Points on a hilly landscape, in no order, each with its height.
From any point a ball rolls to the lowest of the 2 points nearest to it. It stops when none of these is lower. Distance is the straight distance between rows; heights are no part of it.
K835 h=778:   6  20   3   7  31  16  57 -25 -29  -5 -61 -39 -44  31  -1 -11 -70 -17 -35 -45  11  -3
K257 h=657: -21  10 -19   3  -9   4  22 -17 -53  31 -43  -6  -3 -19  47  20 -37   7 -53 -27 -35  -9
K530 h=655:  19 -51   1 -17  15   9  18  28   8   0  14 -26 -48  14  -7  46  -4 -19  11  19  14  -8
K170 h=736:  11  27  11 -30 -15  -8   7 -75   2 -21 -17  -1  53  -9 -41 -12  12 -17  39 -11 -13  34
K230 h=656: -14  57 -21  -1   1 -22  -5 -20 -53  15 -37  -3  46 -31   9 -42  11  14 -43  -2 -31  32
K957 h=552:  20 -25 -40 -32   7 -19  -6  20 -36  -1   9   8   4   4   0  13  21  -4 -26   8  14   8
K907 h=795: -10 -12 -28 -24  15  -7  31  19 -19  -5 -78  24  27  12  30  21 -29  43 -40 -53  14 -18
K121 h=319:  10  -4  32  22 -44 -11  27   7  25   7  -6  17  24 -21 -21  13  17  -4  40   7  30  29
K546 h=706:  35   7  33  31 -15  27  84 -11  22   9 -19 -27  -5  13 -11  -8   6 -36  28   8  37   6
K267 h=770:  46  -1 -24 -27  18  23  65 -20 -47  -2 -62 -36 -35  33   9  13 -47 -28  -2 -32  36 -26
K643 h=621:  -6  48 -11  14  10  -4  12  20 -10 -16 -46  25  60 -17  18 -52   1  30 -21 -13  -6  23
K185 h=757:  12  -1 -11 -51 -54  -8  22 -30 -53  -7 -52   5  14  13  37  16  -8  12 -11 -31  10 -16
K792 h=759:  54  -2 -23 -14  -3  21  52 -57 -48 -23 -21 -40 -29  22 -14   5 -15 -56  21 -29  42 -51
K313 h=459:  49 -10  26  10  -6   1 -49 -29  -4  38  24  27  32  18 -35  39  -2 -25  20  27  26  52
K603 h=272:  13   8  13  29 -12  -3  61  26  14 -33 -31  17  25 -39 -30  13  -3  10 -13   5  15  53
K466 h=423: -42  35 -41 -30  29  23   4 -28   9 -87 -20 -12  19   1   1 -70 -11  34  -4 -36 -18 -31
K384 h=651: -29 -39 -14   6  23  25 -41  47  39   1  42  25 -47   8 -59   7   9 -32  21  51  36  36
K182 h=787: -18  16 -10 -20  50  11  29   5  -7  -9 -69 -14  -3  18  10   6 -71  25 -55 -43  -9 -18
K726 h=812: -53  33   5  17 -10  27  -6 -57  47 -13   2  -6  24 -31 -36 -48  17  -6  57  13  16 -14
K173 h=722: -11  -3  17  22  -2  21  34 -17  24  24  12 -32 -21 -11  -8  16  21 -39  60  12  32  -7
K846 h=772: -25  20 -57 -23 -37  -5  48 -33 -44 -43 -73   0  17 -15  25  -5  -7   4  -3 -48   8 -10
K929 h=212:  28   2  -1  -9 -10   3  44 -35 -30  20 -26 -15  25  -7  -6  31 -22 -24   0  -3   0  29
K634 h=380:  46 -32  15 -36 -32 -25 -27  -1 -45  61  15  18 -14  36  34  39   0 -15 -38 -10  -8 -18
K272 h=182:  12 -21 -18 -45   5 -11 -48 -12 -11  17  27  21 -20   9 -33  67 -24  -1 -19  29 -15  21
K789 h=370:  -9  -7  34  24 -42  -6  -1  -4  48 -13  13  20   4 -18  -5   3  25   6  71   6 -26   3
K946 h=517:  24 -17 -18 -27  -8 -25 -17   7  -3 -11   5  25   7   8 -34 -23  10  11 -37  22 -32  44
K40 h=560:   7  -6 -35  30 -44 -34  -1  30 -10 -20 -13  73 -13 -24 -12  50  34  23 -43 -19 -20  16
K861 h=632: -37 -28  -5 -15  56  23 -21  36  20  -3  46 -28 -59 -29  -8  12   0   0 -28  35 -25  -9
K500 h=658:  -8 -18 -13  15  29  23 -27  59  26   4  48  25 -30   5 -34 -51  27 -11 -16  61  14  48
K52 h=387: -31   5 -25 -16  57  16  15  15  19 -64 -13 -11  10  39  20 -63 -40  24 -11 -17  -3 -46
K555 h=531: -14   7  -2  37  72  45 -14  20   9  48  34 -36 -12 -51 -20  -3  -7 -63  -3  40  42  33
K991 h=490:  30 -23   6 -25  37   1 -10   9  27  -9   5   5  20  25 -51 -49  -9   1 -20  44  -7  61
K167 h=786:  -8   1 -70 -43  12  24  48 -29 -28 -49 -80 -18 -11  22  -7 -14 -30   4   1 -54  26 -15
K32 h=567:  -4   6  -9  29  -3 -31   4  63  34 -35 -27  68 -23 -17 -20   7   5  50 -39 -15 -30  19
K340 h=538:   5 -48 -12  -1   2 -19  -1  66  33 -50   1  35 -31  20  -1  -5 -15  43 -49 -14 -17   4
K349 h=51:   1 -44 -11 -67  25 -12 -20 -45  -6  -7  21 -32 -24  14  -4  25   7   6  40   6 -17 -21
K18 h=163:  21  23  60  53 -22  -3   2  15   9  46   7  15  28  23  20 -22  -5  20 -14   4 -11  12
K509 h=475:  -5   2  57  24 -14  -8  28  28  59 -43 -30  30  30  36   3 -21 -15  48  40 -30 -31 -12
K829 h=618: -50 -27 -16   7  25  23   7  72  52  -6  34 -22 -50 -27   9  -6  -4  13  -4  19  12 -10
K22 h=106:  55  -5  64  13 -24 -10  37  -8 -16  53 -16  -3  34  51  23   8 -16  -5   1 -11 -14  16
K397 h=673: -15  26  19  14 -20   5  52 -38 -22  -7 -32 -21 -14  -2  41  17 -41   1 -30 -49 -19 -39
K310 h=196:   5  -9 -14 -59   9 -16 -43 -22 -15 -12  36 -23  20  17  16 -23  22   5  19  14 -10 -26
K576 h=515:  -8 -12 -27   0 -39 -30  10  -1  12 -24  -2  25 -11 -52  -4  45  23  28   3 -13 -18  -2
K778 h=594: -14  27   3  33  -5 -32 -24  45  18 -28 -33  34  23 -19  10 -28  -3  55 -28 -32 -36   8
K67 h=399: -13  -4  21  46   3  30 -58 -23  38  11  25  44 -19 -22 -56  60  15   1  23  22 -10  39
K952 h=356: -51  38 -17  17  39 -11  -2  -5   2 -28 -22 -21   2  40  31 -57 -28  16 -39 -50 -16 -53
K445 h=300: -24  14  26  39  -3  22 -62  14  13  79  44  -7 -28  -7  24   5  20   5  15  42   6 -31
K699 h=359: -16   5  36  70 -14  25 -67  -5  26  52  33  33 -11 -16  -3  40  15   9  29  25 -18   6
K612 h=532:   0   5 -44  17   2 -16 -31  43 -20  -3  38  37 -27  -4  -1  18  59  -6 -37  19  29  11
K741 h=741:  -7  -7 -25 -66 -15  -3 -26 -20 -69  20 -57  -8  18   4  37 -13  -9  16 -35  -3  -8 -20
K432 h=444: -14   3 -13 -25 -30  -9   8 -13  26 -44  -9   9  22 -50  -3   7  39   8  63  -7  -2  -2
K246 h=833: -40  29 -16  12   3   7  26 -15  16 -23   8 -27  27 -17 -12 -67   8  -1  26   6   6  -1
K581 h=748:  34  -4  17   7 -31  11  44 -82 -12  -2   0 -50 -23  39   1 -11  -8 -31  40 -30  40 -59
K551 h=383: -51   2   8  -9 -12   7   2 -15  36 -37  19  -6 -20 -12  15 -19   0  31  41  -8 -47 -44
K532 h=507:  -3 -18  21  -6 -10 -26  11  55  49 -42 -25  30  -2  35  18 -12 -11  45   3 -27   7 -14
K86 h=685: -13  14  55  33 -11  13  63  -6  11  10   1 -48 -44  16  25  24 -29 -18  -3 -27  -9 -45
K909 h=737:  12  -4   8  12  -7  49  27 -74  19   9  20 -47 -22   3 -15   6   3 -61  67  -2  57 -41
K915 h=317:  38  15  -4 -18   5   0  32  -5 -41  15 -24 -12  47  29  25 -44   5 -14  -1 -10  38  -1
K784 h=375:  37 -10  -3 -19  10  -8 -17 -18 -42  50  18 -18  48  31  17 -24  10 -35  -2  38  25   6
K989 h=644:  -4 -56  -4  -7  43  -2 -30  48  33   6  52   0 -65   8 -23  44  13 -33 -16  27  13  12
K223 h=478:  47 -21  22   6   0 -11  -8  10  22  18   7  12  30  34 -54  -7   8 -19  13  37  21  66
K126 h=600: -22 -28  25  40  15  -1  16  71  44  18  19 -13 -63 -23   7  35   2   0  -8   7   4 -37
K501 h=311: -16  57  32  20   1 -11  -7 -21   7 -19 -18  -6  26  50  27 -68   5  11 -23 -31 -30 -39
K573 h=775: -14  40 -16 -20 -11 -12 -24 -69  25 -33   0   4  55 -38 -25 -51  17 -14  72  10 -13  17
K730 h=689: -24 -23 -26 -67  10  -5  -3  14 -12 -34 -15  -6  -5  22  34 -26 -17  45  -1 -40 -24 -58
K93 h=508:  17 -17  12  19 -51 -20 -39  28  -3  29  55  32   1 -13  22  33  58   5  35  17  23 -13
K10 h=557:  29   7 -17 -55  -5 -34 -44 -15  27 -40  -8  37  31 -23 -40 -23   4  14  13  28 -42  46
K938 h=498:  10   4  -7  32 -36 -39 -55  63   3   2  55  61 -14  16  -6 -28  55   5 -23  16   4  11
K417 h=433:   7   2  19  21 -25 -17 -55   1  50   8  26  67   3 -12 -58  19  22  -6  33  38 -17  29
K54 h=265:  13  27  30  16 -17 -14  29 -34  -4 -17 -28 -12  35  39   6 -46  -4   4   4 -28  18 -33
K690 h=248:  10 -25   9 -27 -27 -20 -35 -47 -32  30  -2  14  -9 -12  -4  75  -4   3 -16   5 -39  11
K484 h=425:  54 -23  27  -7 -27 -29  -6  47 -27  34  38   2   2  46  46   9  23   3  -9   5  22 -17
K439 h=321:  16 -28 -12  -6 -52 -40 -25   0 -36  26  22  37 -21   6  15  66  14  12 -24   0 -17 -18
K767 h=548: -10  10 -24  54  47  16 -23  50 -13  33  47  -8 -17 -32 -19  -9  23 -43 -41  32  36  35
K580 h=267:   4   5  -9   5 -34  -6  77 -21 -10 -12 -48   0  28 -43 -15  32 -11   8   6 -25  -3  31
K742 h=230:   6  12  47  42 -14  -4 -34   1 -20  69  31   3   2  -3  43  13  -1   5 -16  16 -25 -15
K548 h=456:  23  20  11  10   4  10  -2  -6 -56  48  11 -48 -15   6  43   3 -36 -36 -37   1  -9 -11
K936 h=805:   5   4 -32 -24  -3   2  17  16 -55   1 -79   5  37   6   8  -3 -21  27 -58 -21  17  39
K751 h=539: -13  14 -23 -58  11  -1 -50 -24   8 -57  12   8  19 -23 -19 -62  -4  20  17  32 -51  20
K178 h=716: -20  -8 -48 -74  10  11 -18 -37 -33 -29 -49 -24  18  42  30 -45  -8  24 -18 -30  -2 -27
K539 h=493:  11   9  22  11  32  34  -5 -34 -36  68  18 -45  -8   0   5  17 -31 -61   0  18 -11  13
K302 h=686:  17  -6 -30   4   8  24  57  54 -14  -1  -3 -25 -31 -17  49  10  20 -12   4 -29  40 -41
K980 h=516:   8  -5  20   7  44  33   1   4  34  42  24 -23 -18   0 -49 -10 -21 -28   7  53  25  23
K743 h=502:  -2 -35  22  -5  67  14 -49  -3  36  12  42  -1  -1  20 -37 -37 -16 -12   1  61  -5  29
K369 h=610: -36   1 -35  17  17  34 -53  -5  -6   6  53  16  16 -56  -5  41  48 -21  33   8  40  13
K429 h=569: -25  -8  17  53 -26 -16   5  37  23  23  27  25 -25 -25  12  38   5  15 -14   1 -21  -8
K299 h=440: -31  15  36  14 -22   2  52  10  54 -41 -11  -7  10  -4  18 -25  -5  31  42 -30 -20 -46
K673 h=641: -24  -2 -45  16  19  22 -23 -18 -24   3  33 -11  -6 -52 -15  90   7 -27  16  -8  50  20
K772 h=663: -43   0 -28 -32  -4  -9   2  40   2 -70 -13  -5  26  -2  35 -11  21  44  29 -38  -3 -39
K113 h=699:  14  42  -7   4  -9 -20 -23 -63 -23  19 -18  -3  54 -25 -14 -34  -7  -7  -2   7   0  37
K83 h=633: -22  18 -16  17  27  13  40  -1 -36   5 -19 -30 -42 -34  16  40 -30  -2 -50  -9 -25   9
K138 h=432:   6  12   3  26 -11  11 -35 -42  12  23  15   7  43 -24 -60  70  -1 -10  37  14   5  51
K868 h=152:  53 -10  60 -13 -21 -10  23 -54 -23  55  -9 -11  30  27 -14  21 -25 -32 -10  18  -8  44
K960 h=695:   7  18  65  64 -19  11  60   8  24  29  -8 -18  -7  -5   4  16 -23  -7  15 -10  14  -9
K124 h=604: -37  -6   1  23   2   6  12  10 -10  13  11 -17 -13 -36   6  24  -7 -18 -20   8 -10  -6
K200 h=226:  27 -35   7 -15  26 -25 -57  12  12  23  36  32 -32  34 -54  40  -1 -24 -19  40 -30  45
K712 h=479:  -9  39 -30 -56  -8 -15 -19 -49  -1 -68 -34  -2  27  -1  -8 -74 -14  17   7 -21 -40  -5
K981 h=416:  34  -6  20 -18  39  -4 -11  10 -35  40  16 -42   0  52  16 -35 -16 -15 -33  20   6   0
K822 h=668:  38 -14   4   2  45  10  60  50  -3   2   3 -37 -46  17  22  18 -12 -24   1  -7  30 -16
K887 h=558:  -9 -12 -15  19 -20  -8 -59   2  -9  10  39  31 -22 -37   1  68  48  -9  24  -1  12 -20
K979 h=853: -52  41 -12  22  24  27 -15  38  34 -29  16 -12  15 -24  31 -79  31  24   9   8   6 -15
K534 h=637: -45 -29 -23 -23   0  24   9  51  29 -41  25  -5 -19 -22  27  -5  36  28  22  -6  21 -34
K750 h=464:  38 -10  29   9 -37 -42 -48  33   7   6  43  38   0  22  31 -13  32  21   2   4  -3  -4
K79 h=303:  -5  -2  24 -12   2   1 -10 -20  14   1  30 -22   2  17  -3 -28  -2  15  16  18 -37 -17

Two balls start at each pair of points below. Name the first point that both come to, or write none.
K182 / K340: none
K223 / K789: K22
K40 / K946: K22

Where does a ball stop that starts at each point below?
K555: K22
K957: K22
K846: K429
K167: K429
K907: K429
K417: K22
K936: K429
K10: K22
